A landscape with many valleys, sampled at points; each row gives a point and its height.
A ball rolls from a point to whichever of its 6 nearest points has the largest drop for the distance, and stops where none of them is lower. Distance is the straight distance between rows; heights are no part of it.
revum (h 3.31):  -6  10  13   9   2  21  -2   2  -5  -8  -1   2  17  -9 -12 -14
zel (h 2.56):  52  40  27  32  35  24  -8  41   4  10  34  24  59 -32   1 -76
Ripeb (h 1.45): -32 -31 -42 -33 -23 -66  17 -34  -2  14  -4 -32 -65  34  26  65
beguf (h 1.32): -16 -26   7 -15  -9   9   1 -12   2 -10 -25   0 -31  18  -8  40
met (h 1.46): -20 -14   7 -11  -7   6   3  -8   0  -6 -16  -5 -18  14  -9  26
futi (h 2.20):  19  33 -19  10  11 -47   0  35 -24  39  43 -25  71 -32   9 -58
Vuza (h 2.21):  13  22  24  24  15  37  -5  11   3 -10   9  16  33 -23 -11 -36
Sot (h 6.57): -31 -39 -58 -36 -30 -79  17 -47   4  13 -10 -21 -89  39  41  73
ker (h 2.15):  38  37  -8  16  19 -51   0  49 -21  45  51 -16  84 -38  14 -79
duviv (h 2.34):   2 -27  20  -9  -4  43  -7 -15  10 -29 -41  27 -35  20 -13  31
Mivek (h 2.19):  41  38  39  34  28  60 -12  22  14 -22  15  34  33 -26  -8 -58
gobo (h 2.54):  36  35  26  31  26  24  -7  30   6   1  25  23  52 -26  -3 -61
kabun (h 2.12):  22  26  29  27  19  47 -10  11   6 -18   8  20  29 -20 -11 -41
zega (h 2.02):   1  27  -9  12   5 -19   2  23 -15  23  32 -19  54 -26   3 -43
lomet (h 2.26):  47  37  19  31  32   7  -6  43  -3  21  37  17  64 -34   5 -80
vepi (h 1.86):   0 -35  12 -15 -10  38  -4 -21  15 -24 -48  29 -53  24  -8  48
daker (h 2.50):  -9  21  -5  11  -1 -11  -1  12 -15  12  23 -20  40 -16  -6 -27
Zil (h 1.54):  -7 -42  -1 -24 -15  19  -3 -25  15 -13 -43  26 -60  31  -3  58
Pek (h 1.03): -27 -31 -27 -31 -20 -45  11 -25   0  10  -8 -22 -52  29  15  58
nup (h 2.55):   5  13  24  16   9  35  -8   4   1 -13  -1  12  20 -13 -16 -21
dig (h 1.67): -29 -17 -14 -17 -15 -29  10 -13  -8   5  -5 -28 -20  14   1  32
pigev (h 1.68):  17  13  39  20  14  63 -11   1   9 -34 -12  24  12 -11 -16 -25
zafov (h 2.23):  49  40  35  38  32  44 -10  29  13  -9  24  31  43 -26  -2 -69
Ratim (h 1.79):  -9  21 -27   3  -2 -45   3  15 -22  27  34 -39  49 -21   1 -27
rol (h 2.05):   5  22  12  20   9  20  -6  15  -2   0  14   6  36 -20  -9 -32
mudis (h 2.07):   2   2  27  11   5  42  -4  -1   5 -23 -16  13   5  -5 -16  -8
duzod (h 3.20): -15   5   2   6  -2   1   1   3  -8   2   7 -14  18  -6  -8  -3
Kob (h 1.74):  17  29   1  21  13  -9  -6  30  -8  21  34  -4  58 -29   1 -57
talu (h 2.40): -23 -37 -23 -30 -21 -24   6 -24   6   2 -26  -2 -62  32  11  64
lep (h 1.89):  24  25  39  27  18  65 -13   7  11 -34  -2  29  19 -16 -16 -35
luv (h 1.11):  10  25   8  23   9   8  -4  19  -6   9  23  -2  48 -24  -6 -43
getef (h 1.44):  -5 -44 -11 -25 -17  17  -2 -26  20 -13 -51  27 -69  37   4  65
tas (h 2.64): -20 -45 -34 -29 -24 -18   2 -34  20   0 -35  13 -83  39  22  76
fopo (h 1.94):  30  37   1  20  19 -23   1  41 -15  33  39  -3  72 -33   9 -68
boke (h 1.31): -27   1 -17  -8  -8 -30  10  -2 -17  11  14 -35  15  -1  -4   4
Mori (h 4.93): -32 -30 -33 -34 -20 -61  13 -28  -6   9  -3 -31 -56  30  18  58
buta (h 1.04):  12   5  35  13   9  60 -11  -7   7 -33 -19  23   0  -3 -21  -9
bod (h 2.37):  32  34  28  32  23  43  -6  21   8 -10  15  25  42 -27  -5 -55
Teg (h 1.88): -15  17 -17   3  -4 -32   6  11 -20  15  28 -31  40 -15  -1 -19
tef (h 2.25): -14  -9  15  -2  -2  19  -1  -6  -1 -13 -17   1  -6   4 -15  13
refo (h 1.62):  -7 -46 -22 -24 -24  15  -5 -31  27 -11 -56  35 -82  39   8  75
fumud (h 2.91): -34 -20 -27 -28 -18 -57  16 -23 -11  12   4 -39 -32  20   8  47
Zipe (h 2.61): -23  -4   2  -2  -7  -3   4  -5  -7  -2  -1 -16   4   1 -10  10
Pevag (h 2.06): -25  -6  -3  -8 -10 -15   5  -6 -10   2   0 -22  -3   4  -8  15
sed (h 2.16):  27  35 -15  11  17 -49   0  41 -25  41  46 -22  80 -36  11 -71
Tupi (h 4.77): -25 -44 -44 -33 -32 -43   8 -39  16   8 -25   0 -90  40  33  78
Rumek (h 1.37): -19 -33  -7 -22 -14  -2   4 -18   4  -3 -27   0 -46  26   0  51
fal (h 1.73):   2 -46  -9 -21 -19  37  -9 -26  25 -24 -63  42 -77  38   2  67
Lom (h 0.82): -24 -23  -2 -16 -11 -10   5 -12  -2  -2 -15 -10 -25  15  -6  36
sud (h 2.68):   2 -14  32  -1   1  56  -8 -15  11 -36 -35  27 -23   7 -19  12
Nalol (h 6.09): -26 -40 -42 -31 -27 -53  11 -35   6  10 -16 -13 -76  39  29  70
dor (h 0.44): -30  -3 -26 -17 -14 -46  11 -13 -17  10  12 -46   0   3   2  20
kep (h 0.83): -26  10 -27 -12  -9 -53  10  -4 -21  14  23 -52  13  -2   0   5
sobo (h 1.43):  72  48  45  39  47  60 -11  41  22 -18  29  41  44 -29  -2 -81

Call two points neighbours if one is among the 6 nearest of the other. Go from one point of each pair to the other, from neighbour to neighbour, staying as low as possible. Name the highest point that can't be avoided.
sobo, Lom => Mivek
buta, luv => kabun
Pek, luv => zega
dor, Pek => dig

Where does a ball stop that starts at each point below?
tef => Lom
duviv => Lom
Zil => Lom
kabun => buta
refo => Lom
nup => buta
fopo => luv
